A landscape with many valleys, sampled at points; each row gives a point and its height.
A ball rolls from a point to whichever of its 2 nearest points has the largest drop for the distance, and stops where none of them is lower. Distance is the straight distance between rows; heights are no part of it.
Q279 (h 49.6): [  7   2  -3  -5  -4 -27 -13   5   6   1  17  -3  10  -1 -16  10   0  -6
  34   5  -8  -8   3   6 -17   5  -8 -10  -2   8  13  13   0   8  -5   4
  -8   3 -15   1  -6   1  14 -23  -2   4  10  20  15 -20   8   5]
Q29 (h 35.7): [ -6   3   5   4   9  21  14  10  -5   2   1   7   0   1  11 -11  -4   1
 -27 -10   5  -1  -9  -4   6 -10   4  14   1 -23 -19 -11  -4  -8  -1  -5
  17   8   7 -10  -4  -6  -5   4   6   6  -3 -15  -6  16  -1   2]
Q292 (h 44.4): [  2   2  11   9  11   7   4   3  -9  -1 -22   7 -24 -12  -3  -6  -5  11
  -5   0  -2   3   4  11  17  -1   8   3  16  11  -9  -4   4  -4  -4  18
  -6 -14   1   6  11   3  11   3 -15   4  -1  -6   3 -21   8  10]
Q868 (h 49.8): [ -6   3   9 -30  14  17   3 -15  -4  -1  -6   8 -14   6   3  -9 -12  11
  -3  -1  21 -16   0 -11  -1   7  12   6  15   7 -11 -12   8 -22  -8   5
 -15  -6  -9  18  38  13  13   2   2  -6   4   5  -7  -5 -12  -4]
Q104 (h 60.1): [ 33 -12  -2  10 -22  -9  -8   5   2   6  -8 -18   5 -23 -10  14  12 -11
  34   1 -15   4   7   3  27  17  -4   8 -17   7  25   6 -12   7   6   3
   9 -20  -5  -8  -5  17   1  12  -8  -6   0   6   7  -4  -5   0]
Q48 (h 49.5): [-19   1  11 -14  16  12  -3   0  -3  -1  -5  10 -19  -5   2 -12  -9   5
   0   6   8  -6   0  -4   0  -7   8  12  21   7 -22  -6   5 -12  -4   9
 -19  -7 -17  16  16   1  21  -5  12  -2   5   2   4 -10  -7   3]
Q321 (h 63.5): [  0   6  -4   5   4  -4  -3  -4  -4  10 -12   2 -34   6  -4  -9  19  11
  -5  -2   1   1   1  24  -2  11   7 -20  10   7   5  -2   3   8 -12   9
   1   0   9  -1   5   1  -1  13 -25  -3   0   1  -8  -1  14   1]
Q376 (h 47.1): [ 10  21  10   3  17  27   6  -5   0  -2 -12  13  -9  -4  13 -12  -7  21
 -34  -9  15  -6  -6  -9  21   0  18   7   6  12  -8 -12   6 -23  -5   3
   4  -6  18   2  23   0   9  16 -13  10  -4  -1 -15  13   1   0]
Q189 (h 24.7): [  3  -4  -7   7  -3 -18   1   8   6   7  -7  -1  -5  -3 -15  -6   3  -1
   0  -5  -7  14  -1  24   3   9   7 -22 -11  -8  12  -6  -5  16   4  15
  -4  -4   9  -2  -3 -13 -16   0 -20   2   1   1   7   1  20   6]
Q531 (h 50.1): [ -5  22  -6   6  11 -14 -13  -7   8  -7 -11   0  14   4  -6   0 -13  -4
  19  16 -19  10   4  -2 -11  -7 -10 -18   2  12   2  15   5   3  -5  18
 -29   0  -8   9  -1 -22 -19 -16 -15   7 -13  -8 -16 -22  19  -1]
Q156 (h 33.6): [ 12   1   3  -7 -11  -3  -7 -12   6  13  14   4  -9  16   0   9  25  -9
   0   0  12  -4   9   0  -9   9 -11  -4   5   1   4  -6   5  -4  -6 -25
  12  10   0 -16 -11  12  -1  14   8 -14   1  -2  -4  10  -5 -13]
Q178 (h 32.4): [  0   0  -2 -15 -10   2   4   0   5  -9   4   2  15  14   8  11  -6  16
  -4   1   7 -16   1  -8 -11  -4   0  -4   4  19   1   4   0   2  13   2
  11  -9  10  -7   8   3   7   4  10  -4  -2  10  -5  13 -14  -6]
Q767 (h 31.8): [-14  11  -2   3  11   5 -17  -3   7  -1  14   3   2   9   2  -6   3 -13
   9  10  -7   6  -3  -9 -17 -17  -8  -3   8  -4 -12   8   2  -7 -13   2
 -25  20 -19  11 -20 -19   1 -10  14  10  -4 -10  -8 -15   5 -10]
Q398 (h 15.9): [ -2  10   6   9   5   1 -19   4   0  -5   8   1   3  -7   0  10   3 -14
  21  15 -16  -7   5  -7  -5  -6 -16  10  10  11  -6  18   2  -2  -2  -4
  -6  -2 -18   9 -12   1  24 -11  12   2   7   9   9 -30 -11  -1]
Q381 (h 46.1): [ 17   3   2  -1 -18   1   7 -17  -3   8   4 -10  -5  10   1  15  22 -13
   4   3   3  14   1   5  16  22  -2  -3 -22  -8  24 -16   9  -2  -1 -22
  13   6   4 -12   6  -2 -29  23  -5 -13 -11 -15 -13  13  10 -22]
Q690 (h 55.8): [ 15  17 -14  22  -1   8  -9  12  -3 -10  -6   4  22  -4  -1  13  -5 -19
   5   8 -31   5   0 -11   1 -14 -26  19  -4  -8   2  24  -7  12  16   0
  -4  -3   3   0 -32  -8  -8 -14  -3   1  -4  -3  -2 -23   5   3]
Q224 (h 40.0): [-12  -5  10  12   6   8  18   6 -21   1  -7  -2  -1 -26  -3 -10 -27  -1
  -6 -11  -3   8  -4  -1  33   0   5  22  -1 -23  -9 -14 -10  -9   7   6
   3 -11   6  -6   6  10  -9  -4   5  10  -6 -14   0  -6   4  17]
Q186 (h 42.6): [ -4  -5  14 -10  -9   9   8  -4 -12  -6  -4  -6   8  -2   2   2 -11   1
   6   4   6  -3   5 -12  23  -1  -2  16  -7   6   1  -9   2 -14   7   4
  -3 -19  -9   7  20  12   5  -3  11  -8  -5 -10  -3  -9 -17  -6]
Q90 (h 30.8): [-20 -15   4  16  11 -11   8  22  -4   7   1  -4  -2  -9  -2 -16 -10 -17
  -9  -6   7   0  -6   3 -13  -4   2  16  -1 -32 -12   4 -10   7   2  -9
   1  14  -3  14 -24   0   5 -24   2  13  13   4  16   7   3  15]
Q489 (h 12.2): [-22 -11  -6 -16  20  -1  15  10 -10  -9  -3   4   5   2   9 -15 -17  18
 -21   0  13 -14 -14   4 -15  -9   9  -2   7   1 -22   5  -4   5   1  13
  12   2   6  12   6  -3  15 -16   0  12  10  12  -2  25  -9  14]
Q172 (h 18.4): [-10  -1   0 -24 -12  -5  25 -21   3  -7  12 -11   9  14   2  -7  -7  11
  -3  -3   6  13  -5   0  -7  14  15 -18 -15  -2  19  -9   7   9   2  -5
  -7   7   2  -5  26 -19 -36  14  -1  -7 -11 -13 -13  22   3  -2]
Q433 (h 9.2): [ -7   3  -4  13   1 -11  -7   5  -3 -13  -1   0  14  -1   1  10  -3  -1
   8   9 -14  -1   3  -5  -2 -11  -9   1   0   8   4  18   2   6  11  10
 -10 -12  -3  10  -6  -6   3  -9   3   1  -3   7   4 -22  -6  -4]
Q216 (h 39.9): [  5 -16 -19 -16   0 -18  10 -12   6   0  20   1   4  12   3  -1   4   8
  -8 -10  12  -9  -2   0 -18  16   8 -23  -3   5  26  -4  -2   7  -3  -6
   7  21  13 -11  18   4   5  14 -14  -5  20  20   4  32  -5  12]
Q574 (h 22.4): [ -2  -6  -2 -25 -14  -3  12 -28  -1   0  12 -15   1  15   1   1   8  -1
   8   0   9   9   1  -1  -4  17   6 -14 -11   0  19 -10   9   4 -10 -13
  -8   7  -1 -10  16  -3 -22  10   6 -14  -8  -9  -7   7  -2 -10]
Q357 (h 42.9): [ -2 -17 -10 -24   0 -24   6 -14  10  -3   5  -5   7   5  -6  -3  -4  15
   0 -10   3  -1   2  11 -19  10  14 -19  -1   7  18  -2  -1  20  -5   3
  -1   8   2  -9  15   2   4   5  -8  -6   2  14   6  13   1   5]
Q540 (h 59.9): [ -5  16   7  22  10  17  -6   4  -2   2  -1   8 -11  -5   1  -3   1 -10
  -2   0 -15  13   7   0  14  -7  -8   9   6 -13 -15  -2   2  -9 -10   6
 -14   2  -1  -3 -14  -6  -4   0   1   0 -12 -17   2 -27   6  -4]
Q500 (h 1.3): [-10  -3   2 -37  -1  -5  -6 -17   6  -1  11   1 -12   6  -3   0   2   3
   8   3  15 -18   8  -9 -23   0  -3  -6  25  19 -10  -2   2 -12 -11  -6
 -15   1 -13   3  16  15  22  -2  17 -12   5  11   1  -5 -11  -3]
Q654 (h 12.9): [ -7  -9   2 -15   5 -22  -5   2  -2  -3   0  -3   3 -12  -1   2  -5  15
   6   7   4 -16   1   1  -9  -1   6  -4  18  21  -9  12   1   4   1   8
  -2  -7  -7   8  10  14  35  -6   5   2  11  22  13  -7 -11  15]
Q587 (h 34.1): [-14  -4   2  -2  -4 -13  -4   0   4  27  19   2 -18   2 -18 -10  13 -14
   8  -6  16   3  -3  21 -12  17  -6 -17  -3 -25   7  -7  -1   8 -12 -15
   8  18  -8  -5 -13   9  -4  -4  -3  -7   8  -5   8  13   9  -3]
Q810 (h 38.5): [  0   2  -6  14  -5  12  16  15  -8  -9 -12  -3  20  -8  19   5 -13  11
 -20  -6 -13  -3  -4  -6  13 -16   0   7  -4   4  -8   5  -3   3  20   8
  19 -14  22  -4   1 -10  -6   2  -2  11 -11   0  -9   6  -2   4]
Q663 (h 63.7): [ 28  -8  -3  -3 -30   2   2 -17   3  -5   1 -11  19  -1   5  28  18  -3
  18   4  -3  -8  11 -14  14  14  -9   8 -12  21  27  -8   6  -8   9 -21
  17 -11   2 -17  14  23   1  22   8 -17  -2   4  -7   1 -15 -16]
Q705 (h 36.7): [ 13 -24  -9  -2  -5  -3   5   4  -3   5  -1  -7  10  -9   3  -4  -5   8
  -1 -12   5  -8  -4  -1   3  10   7  -7 -13  -2  20  -1 -12  12   7  -4
  22   4  11  -7  11  13  15  11 -13   7  12  18   3  36  -7  11]
Q742 (h 38.6): [ -9  -5  15 -13  -5   5  12 -15 -13   5   1  -6 -11  -2  -1  -5   7  -9
   5   0  19   0  -4  -6  20  15   6  12  -5 -13  10 -13  -1 -13  -8 -14
   6   5 -13   0  18  17   5   5   4  -2   3 -13  -3  13  -9 -10]
Q163 (h 46.6): [  3 -16  -6 -16  -7 -32   1  -7  20  -3  15  -5   6  -1 -15  -1  -3   4
  19  -4 -10  -3   3  15 -19  10   5 -22  -4  11  21   4  -2  15  -9   5
  -4   6  -6   2   4   4  10 -16  -3  -1   7  23  21 -11   6  14]
Q455 (h 31.3): [-16   8  -3   9  12  20   2   7  -1  -4  -1  13  -3   1   7 -12  -3   1
 -20   2  -3   2  -2  -6  -9 -19   5  14  19  -5 -33   4   0  -7  -7   4
  -5  14   3   6 -13 -13  12  -7  16   1  -2  -5   5  -1  -2   2]
Q610 (h 62.2): [  6  17   4  13   9   9  -8   3   2  15  -4  10 -36   8  -3  -8  23   0
 -13  -3   7   4   4  16   5   6   0  -9  12  -8  -7  -5   4  -2 -17  -8
   3  10   4 -11  -6   2  -2  24 -16  -4  -1 -11  -8   1  18  -4]
Q757 (h 52.4): [ 27   9 -11  10  -7 -20 -20  14  10  10  15   1  15  -8 -12   9   2 -22
  32   1 -20 -11   0   6 -26   3 -17  -3   1   4  10  23   3   8   2   0
  -3   1 -17  -6 -17   9  17 -26 -12   3  19  26  12 -12  11  11]
Q842 (h 46.5): [ -8  13  10  -5   3   6 -10  -2  -3   7 -10   1 -30  -6 -10  -7   6   2
  14  12  -5   0   4  18   5   6   7 -12   7  14   1  -1   4  -5 -18  13
 -17  -8  -2  11  16  -4   3  -5 -13   6   3  -5   2 -31  17   2]
Q47 (h 34.4): [-27  -6   8  10  17  -2   9   9  -7  -3   3  -3  -1  -8  -3 -16 -17 -15
  -1  -5   2   9 -11  -6   1  -6  -1  20   3 -27 -16  -5  -9  -8  -4   0
  -9   6  -7   6 -11  -4   0 -23   9  16  -1  -7  12 -16   2  10]
Q318 (h 0.4): [ -7  -2 -10  12  10  -4  -2  10  -1 -17 -14   8  10  -2   6   0 -10  18
  -7  11 -14   4   3  -2   0 -13  -2  -2   4  13  -9   7   4   7  14  19
 -14 -18   9   8  -2 -18  -4  -6  -4   8  -7   1  -3 -19   6   5]
Q72 (h 44.8): [ 22  24  -4  10  15  26  -1   8  -1 -10 -16  15   9 -16  28  -1  -1  21
 -36 -10   0  -8  -6  -5  21  -9  12   5   8  21  -6   2   6 -12   8   4
  23  -8  21   0   8   3  10  20 -15  11  -5   3 -12  23  -3   7]
Q541 (h 25.9): [  1   2  -2 -17 -20   6   4 -23   2  -7   7  -6   2  19   6  16   7   3
  10   7   4   1   7  -2  -3   2  -2  -5  -2  15   6  -6  14  -5   6 -12
  -7  -8  -2  -9  14   0 -14   8  15 -16  -4  -4 -11   1  -2 -21]
Q113 (h 40.5): [ -2  -7  18   0  -5   3  10  -1 -18   2  -6  -7   2 -15  -3  -5  -2  -5
  10  -4  16  -3   0  -6  36  18   6  17  -7 -11  14 -11  -5 -13   2  -1
  12 -12  -9   2  14  22  15   6   6   2  -2  -7   1   8 -11   7]
Q836 (h 36.5): [  0   2  13 -13   0  -1  -5 -19  -2   9   5   3 -20   8   2   3  21  -7
   8   4  16  -9   9  -5   6  14  -4   4   6   2   9  -8   3 -18 -10 -14
   4   4 -10  -7   6  26  10  13   9 -12   8   1   0   1 -13 -12]
Q936 (h 13.6): [-10   1   1 -36 -12  11  18 -16   0 -10   5  -8  15  19   6  -3 -14  13
  -9   2  11   2  -9 -12 -11  -2  13  -7  -7   5  -2 -12  13 -10   5   1
 -13   4  -3   7  24 -17 -26   1  12   0 -14 -10 -20  14  -1  -8]
Q576 (h 42.0): [ 23  13 -10  12   2  26  -1  10  -7 -10 -21   1  22 -18  25   4  -8  14
 -27 -10 -10 -10 -10 -11  22 -15   6  14   2  12  -4   1  -3   1  17   8
  34 -11  22   1  -6   7  -2  12 -13   7 -12   5  -7  16  -7  12]
Q952 (h 29.5): [  8 -13   2   0 -10  -5   4   5  -2   9  11  -8   8   7   1   8   5 -11
  -5 -12  10 -14  -1  -6  -3   5  -4   7  -7 -13   6   4 -11  -1   5 -21
  29   9  -1  -6 -10  19  12   3  12   1  10  11   3  28  -9  -1]
Q619 (h 22.0): [-15 -10  -3   6   9 -13   2   8   9  13  10   2  -5  11  -2  -8   5   2
 -17  -3  15   3  -3  10 -26  -8   1 -17   0 -17 -14   0  -1   9  -2  -9
   6  20   0  -1 -20 -15 -14  -6   2   5  -3  -5   1  20  11  -2]
Q27 (h 29.9): [ -4  -7  -3  -3  -3 -16   5  -2   7  18   8   0 -11   0 -15 -12  10  -2
   1  -4   6  17  -1  30  -6  20   9 -24 -13 -19  20  -9  -3  19  -7   1
   1  10   2  -3  -1  -3 -15   7 -19  -6   2  -3   6  13  19  -1]
Q580 (h 7.0): [  0  -7   7 -28  -6 -14  -6 -19   6  -6  11   1  -2   0  -4   7   6   2
  18   2   3 -22  12  -8 -11   0 -11   0  15  22  -3   6   5  -6  -1  -5
  -6  -6 -14   3  18  23  30  -8  17 -11  14  18  15 -17 -15   8]
Q110 (h 9.5): [-10  -8 -12   4   5 -16   6   0   6 -18 -11   0  17  -1  -1  -1 -17  21
  -7   4 -14   8  -5   8  -9  -7  10 -18  -2  13   3   8   2  16   8  25
 -10 -10   8  10   7 -24 -11  -9 -12   8  -9   8   0  -3   4   9]
Q235 (h 48.1): [ 11   2   7   0 -11   4   0 -11  -7   4  -7  -3 -12   0  -2  11  17 -10
  13   7  -1   9   6   7  21  16  -1  -1 -15  -3  14  -9   5  -5  -4  -7
   1  -4  -1 -10   8   5 -16  13   0 -16  -7 -15  -9  -6   5 -17]
Q664 (h 37.5): [-13   3  11   4  -7  -5  -9   3  -2  18  23  -5  -8  -3 -17  -7   6 -35
  24   2   6   6   2   8   4  11 -18   0 -17 -27  10  -1  -3  -2 -15 -11
  -9  10 -16  -1 -19   4  -7 -17  10   3   7 -19  12  -9  10  -6]
Q969 (h 26.2): [-15 -20   0   9  -3 -20   6  22  -3  10   9 -14  -5  -6 -11 -12 -11 -12
  -1 -15  12   1  -4   8 -13   5   3   1 -17 -25   1   0 -11  13   3 -17
   7  19  -3   2 -19   6   4 -21   5   1  19   8  18  23   2   9]
Q857 (h 38.0): [  0  13  10  13  -8  22   7  11  -3   7   3   6  -1  12   9   1   3 -11
 -21  -6   2   4  -5  -9  13 -13  -7  22  -6 -27 -16  -8  -7  -7  -1 -20
  22  13   6 -16 -15   0  -8   4  17   0  -1 -16  -2  16  -6  -7]
Q966 (h 40.1): [ 19 -21 -11  11 -12  -5  -1   2   2  12  -5  -6  -1  -1  -4   2  13   5
   1 -10  -3   2   0   5   1   8   4  -8  -9  -1  21  -2  -6  10   8  -7
  22  -2  11 -14   3   8  -1  22 -17  -3   3  11   0  25  -6   3]
Q912 (h 36.9): [  9 -11  -6  -5  -1 -10   2 -11   5  10  18   6  -7  18   2  -2  18   2
 -10  -8  17  -9   3   2 -16   8  -2 -15   3   2  10  -1   1   6  -3 -17
  15  14   9 -10   6   7   2  15  -4  -2  12  10   0  27  -5  -5]
Q246 (h 9.4): [-15  -5  -5   4  11 -25 -10  13   9  -2   7   6  11  -1 -11  -4  -4  -4
   7   1  -4   7  -7   1 -20  -9   0  -8   4  -7  -5  14  -5  11   2  10
  -9   9 -11  15 -16  -8  10 -26  -1  16   6  10  11  -3   5   7]
Q700 (h 52.2): [ 14   5  -4  17 -12   6  13   3  -5   1 -17  -2   1  -6   5  15   1   8
 -10  -2 -16  10   7   4  31   3  -1   1 -13  -4  11  -3  -4   8   9   8
   6 -20  18 -17   2  -7 -27  19 -14   0 -17 -11 -15  -6  11  -5]
Q561 (h 18.8): [ -5 -25 -12   5   3 -28  -2  12  16   2  14  -7  11   7 -14   0  -8   0
   5 -15   3   0  -1  11 -27  -5   2 -12  -8 -11   3  12 -11  17   5  -7
   0  16   1   9 -22  -4   0 -19  -2   2  13  16  16  13   8   3]
Q421 (h 6.6): [-15 -15   9 -10   8  -7  12  15  -9  -5  -6  -1   1 -12   4 -12 -13  11
   0   2   6 -10  -6   2  -1  -9  14  11  11   0 -11   9  -6   2   7  13
   8  -8  -4  13   3   5  24 -18   4   9  11  17   9  -2 -11  15]
Q268 (h 37.6): [ 10  -9   2   3 -14 -13 -15   0  10  21  16   2 -13  -2 -17   7  16 -23
  15  -5   4  -1   5  17  -4  15 -13 -14  -7 -16  13  -4  -1   6  -9 -13
   6  10  -4 -10 -20  15   5  -3  -1  -9  13   1  16   7   4  -4]
Q684 (h 58.2): [  7  12  -1  27   0  15   1   7 -10 -10  -3   3   9  -1   8  12  -6 -12
  -5   4 -18  10   6 -14  13 -15 -13  17  -2  -3  -6   8   1  -6  10  -2
   0  -6   8  -7 -17 -11 -13   0   9   1 -14 -16   5 -21  -4  -2]
Q549 (h 42.3): [ -6   1  12  13  11   2  13   8 -18  -5 -16   3  -9 -22   0 -11 -18   9
  -5  -5 -11   7   1   6  29  -2   7  15   5  -5  -8  -5  -5  -6   0  20
  -7 -15   7   0   7   6   0   2  -7   8  -3 -13  -4 -25   7  14]
Q493 (h 28.9): [-11  11  -6  13  16  21 -10   5  14  -6   4  15   5  12   7  -3   2  -7
 -15  10  -9   7  -3 -10 -20 -24  -7   7  17  -5 -33   5   0  -8 -13   1
 -14  23  -5  10 -24 -25   2  -7  16   6 -10  -7  -2  -6  10  -2]
Q208 (h 49.9): [ 15  12   2  12 -12  14   6  -6  -9   0 -18   2 -14  -4   4   8   8   2
  -2  -2  -4   7   6   3  31  16   1   5  -5   6  16 -11   6  -7   0   1
   3 -14   5  -7  13   5 -19  20 -11  -7 -12 -17 -18 -13   9  -9]
Q953 (h 24.5): [-14   6 -12   9  21  -1 -10   7   2 -14  -8   6  14   6   7  -8  -9  -7
  -7   6 -13  14  -7 -11 -28 -23 -14   9  11 -12 -24  21  -6   2  -3   0
 -11  19  -4  15 -32 -19   1 -28   6  12   2  -2   2  -1   6  13]
Q763 (h 48.5): [  3  10  17  -2  17  20   1 -12  -5   5 -11  14 -19  -3   5 -16 -12  17
 -18  -9  19  -8  -6  -4  17   0  19  15  10   5  -9 -19   9 -27 -16   5
  -9  -2  -1  12  34   6  13  14 -10   1   3  -3  -9   7  -6   0]
Q577 (h 33.5): [ 22  -9  -2   1 -10   3   5   2  -7  -5   5  -8  15  -6  12   8  -5   6
  -2 -11  11 -18  -5  -9  10   5   3   5 -17   5  16  -1 -11   3  12  -7
  33  -3  12  -2   1  15  16   7   1   9   3  16  -4  35 -16  -4]
Q471 (h 53.0): [  4  21 -14  16   9   2 -15   7   9  -8  -4   8  22   7   0   4  -1 -10
   0  11 -22  15   0  -9 -10 -15 -20  -6   2  -1  -4  20   5   5   7   6
 -16   4  -2   4 -23 -21 -11 -16 -10   3 -11 -13  -6 -16  14  -2]
Q862 (h 6.2): [ -9  -3  -4 -46  -1   5   0 -21   7  -4  10   3  -3  17   5   1  -1   4
   5   8  17 -11   4 -12 -24   1   7  -7  15  20  -8 -12  12 -16  -7  -4
 -28   3  -8   9  22   1  -8   6  14 -10  -6  -2  -8  -2  -6  -9]
Q283 (h 33.7): [-19  -1   7  -1   6  14  10   7  -6   5   0   1  -1  -2   5  -8  -5  -3
 -17  -2  15  -6  -8  -4   0  -9   4  17  11 -13 -14  -3  -9  -3  -4  -2
   9   5  -2  -2  -6   2  15  -8  17   3   3  -5   2  13 -11  -2]
Q890 (h 29.2): [  5  13  -1 -17  -9   4  -3 -16   7  -7   9   4   3  17   8  16  10  12
  -6   5  10 -11   5  -9 -19  -6  -3 -10   7  27  -3  -5  12  -7   6 -12
   1  -1   5 -10   6   1  -4  12   8 -11  -5   1 -12   4  -9  -9]
Q291 (h 45.7): [  5  14   7   7   2  17 -14   1  -3 -13 -15   0  -2  -6   5  13  -8   3
  11  16 -18   0  10  -9  15 -10  -6   8  -1  23  -7   9  11 -11   6   9
 -22 -28 -11  12  11  -1   6  -3   3  -7  -4  -6   7 -45  -9  -5]
Q82 (h 34.6): [-16   3   7  -1   5   0  -5  -2  -1   3  13  -2  -7   4  -9  -9   6 -13
   7   2   5   7  -5   1  -4   0 -10  -4  -5 -15  -3  -3   3   0 -10  -1
  -8  11 -13   8 -16 -11 -10 -11   8   2  -1 -11   2 -11   8  -9]
Q237 (h 17.0): [-15  -7  -7 -15  16  -8   3   6   8  -1   6   6   0   7  -1 -14   0  10
 -21  -2  18  -3  -4   7 -27 -10   8 -12  12  -2 -23   4  -1   5  -4   7
   7  15   6   7  -4 -14  -1  -6   3   4   3   6  -4  26  -2   8]
Q682 (h 47.7): [ -7  14   1  -2  10  12 -18  -7   2 -13 -13   2  -4  -1   0   2  -9   0
  11  17 -14   3   5  -9   1 -12  -5  -8   1  14  -5   5  10  -8  -2  16
 -31  -9  -6  12  10 -18 -12 -10  -6   5  -7 -12 -11 -40   9  -5]
Q73 (h 55.1): [ 28   5 -15  21 -16  -6  -5   9   8   6 -14  -4  -5  -2  -5  11  15   8
  -1  -2 -20  11   2  17  12   9  -2 -10 -13   7  13   0  -7  18  15   8
   5 -15  21 -18  -4  -9 -23  22 -27  -7  -7   1  -1   3  12  -6]
Q339 (h 48.2): [-18   3   7 -11  14  -7  -9   0   2  -1  -2   5 -15  -6  -9 -13   0   2
   9  11   1  -1  -2   5 -10   1   4  -7  13  11 -11   1   3   0  -8  16
 -23  -4 -12  14   4  -6  11 -11   1   8  -1   7  10 -23   5   5]
Q242 (h 57.8): [ 36 -10 -15  19 -24   2  -9   7   6   6 -23 -11  -1 -16 -11   8  14   1
  16  -2 -15  10   0   9  30  16   2  -2 -19   4  20   7 -11  18  14   2
  10 -18  12 -11  -3   7  -9  22 -19  -3  -8   5   2   4   0   1]
Q740 (h 35.6): [ -4   2   4   1  -7  11  12   7  -5 -12   0  -3  16  10  11   9  -8   7
 -11   6   1  -1  -3 -11   1 -14   0   7  -5   8  -8  -2   7   1  12   5
   8 -12  11  -1  -1 -12 -10  -3  10   4  -3  -7 -11   5  -1  -5]
Q275 (h 25.5): [  0  -3   7   3  -4   1  -4   8   0   7  11  -6   1  10   6  13   7 -12
  -5  -8  10 -12   1  -9 -17  -7  -6  13   1  -8 -14   4  -6   6  -4 -21
  13  14  -5  -4 -27   8  15  -9  24  -7  13   9   7  13 -18  -8]
Q962 (h 9.8): [-10   6   3 -28  -2  20   6 -11   2  -4   2  -1  -6  12   3  -1  -5   5
  -2   5  11   1  -5 -11 -12  -5  10   1   7   4 -13 -13  11 -14   0   4
 -23   2 -10   7  14  -9 -16   5  19  -7 -10 -12 -13  -4   0 -11]
Q20 (h 61.0): [  3  16   6  17  11  22  -5   0   3  16   0  13 -28   0  -5  -6  12  -7
 -14  -3  -5   8   4   9  12  -4  -3   5   8 -11 -18  -7   1 -13 -17  -6
  -4  11   4 -12 -16  -9  -3  16  -4  -4  -7 -21  -3  -9  10  -6]
Q678 (h 62.1): [ 38 -11 -10   4 -25  -5  -8  -5   6   3   0 -12  14 -10   0  22  15   1
  26  -2  -5 -11  11 -10  17  16  -6   6 -12  15  27   5  -8   2  13  -8
  23 -13   1 -13   4  28   6  21  -3 -11   0  13   0   9 -17  -1]
Q317 (h 43.4): [ 15  -9  -8   7 -12  -9   5  -3  -2  12   4  -3  -3   5  -2   3  17  -2
  -5  -4   4  15   0   9  12  18   1 -11 -18 -16  25 -11   0   9   8 -18
  17   8  12 -18   8   0 -21  24 -14  -4   0  -3  -4  26   6  -8]
Q445 (h 17.6): [  3   0 -13  10   3 -23  -3   4  11  -6 -13  -1   7  -3 -10  -4  -4  11
   8   3 -19  10  -3  18  -3   1  11 -22  -5   8  12   4  -5  19  -1  26
 -15 -11   6  10   6 -13  -7  -4 -27   8   0  14   4 -11  16   8]
Q703 (h 44.0): [  7   7  12  -7  -4  23  -1  -3  -6  -5 -15   1  -3   2   7   9  -8   8
   4   6   0   0   9 -13  19 -11   1  11  -4  19  -9  -9  13 -15   1  11
 -13 -21  -8   5  20   5   2  -1  13 -11  -4 -18  -5 -26 -15 -12]
Q892 (h 20.9): [  4   2   5  10  -4  -1 -19   5   7  -3  12  -1   6   6   2  15  12 -14
   7   4  -5  -9   3  -6 -16 -10 -15  13   8   8  -7  13  -1   3  -2 -10
   8   2  -8  -5 -25   4  17  -2  19  -7  10  10  13 -14 -19  -4]
Q199 (h 17.4): [ -9  -3 -12  11  14 -18  -8  12   5 -15  -5   1  23   2   0  -4 -11   3
  -3   1  -9  14 -10  -2 -27 -15  -5   1   3  -4  -5  21  -4  11   5  13
  -3   7   2  16 -22 -18  -7 -23  -6  14   3  13   6   7   8  13]
Q584 (h 37.3): [-19  -7   8  15  11   3  15  15 -21   0  -3  -7   8 -22   5 -15 -27 -14
  -6  -3  -4   4  -5  -3  19  -4   1  26  -4 -29  -9  -5 -16   0   4   1
  10  -4   7   0 -11   6  -2 -17   8  16   3  -2  13  -3   0  20]

Two balls start at each pair of points below. Name the first point that both come to, or write -.
Q208 / Q610: -
Q268 / Q104: Q318
Q541 / Q682: -
Q584 / Q740: -
Q471 / Q279: Q156

Write out the way that a ball takes from each point below.
Q678: Q104, Q242, Q73, Q700, Q208, Q235, Q381, Q317, Q966, Q705, Q577, Q952, Q275, Q892, Q398, Q433, Q318
Q178: Q890, Q541, Q574, Q172, Q936, Q962, Q862, Q500
Q684: Q690, Q471, Q531, Q682, Q291, Q703, Q186, Q113, Q742, Q836, Q156
Q663: Q541, Q574, Q172, Q936, Q962, Q862, Q500
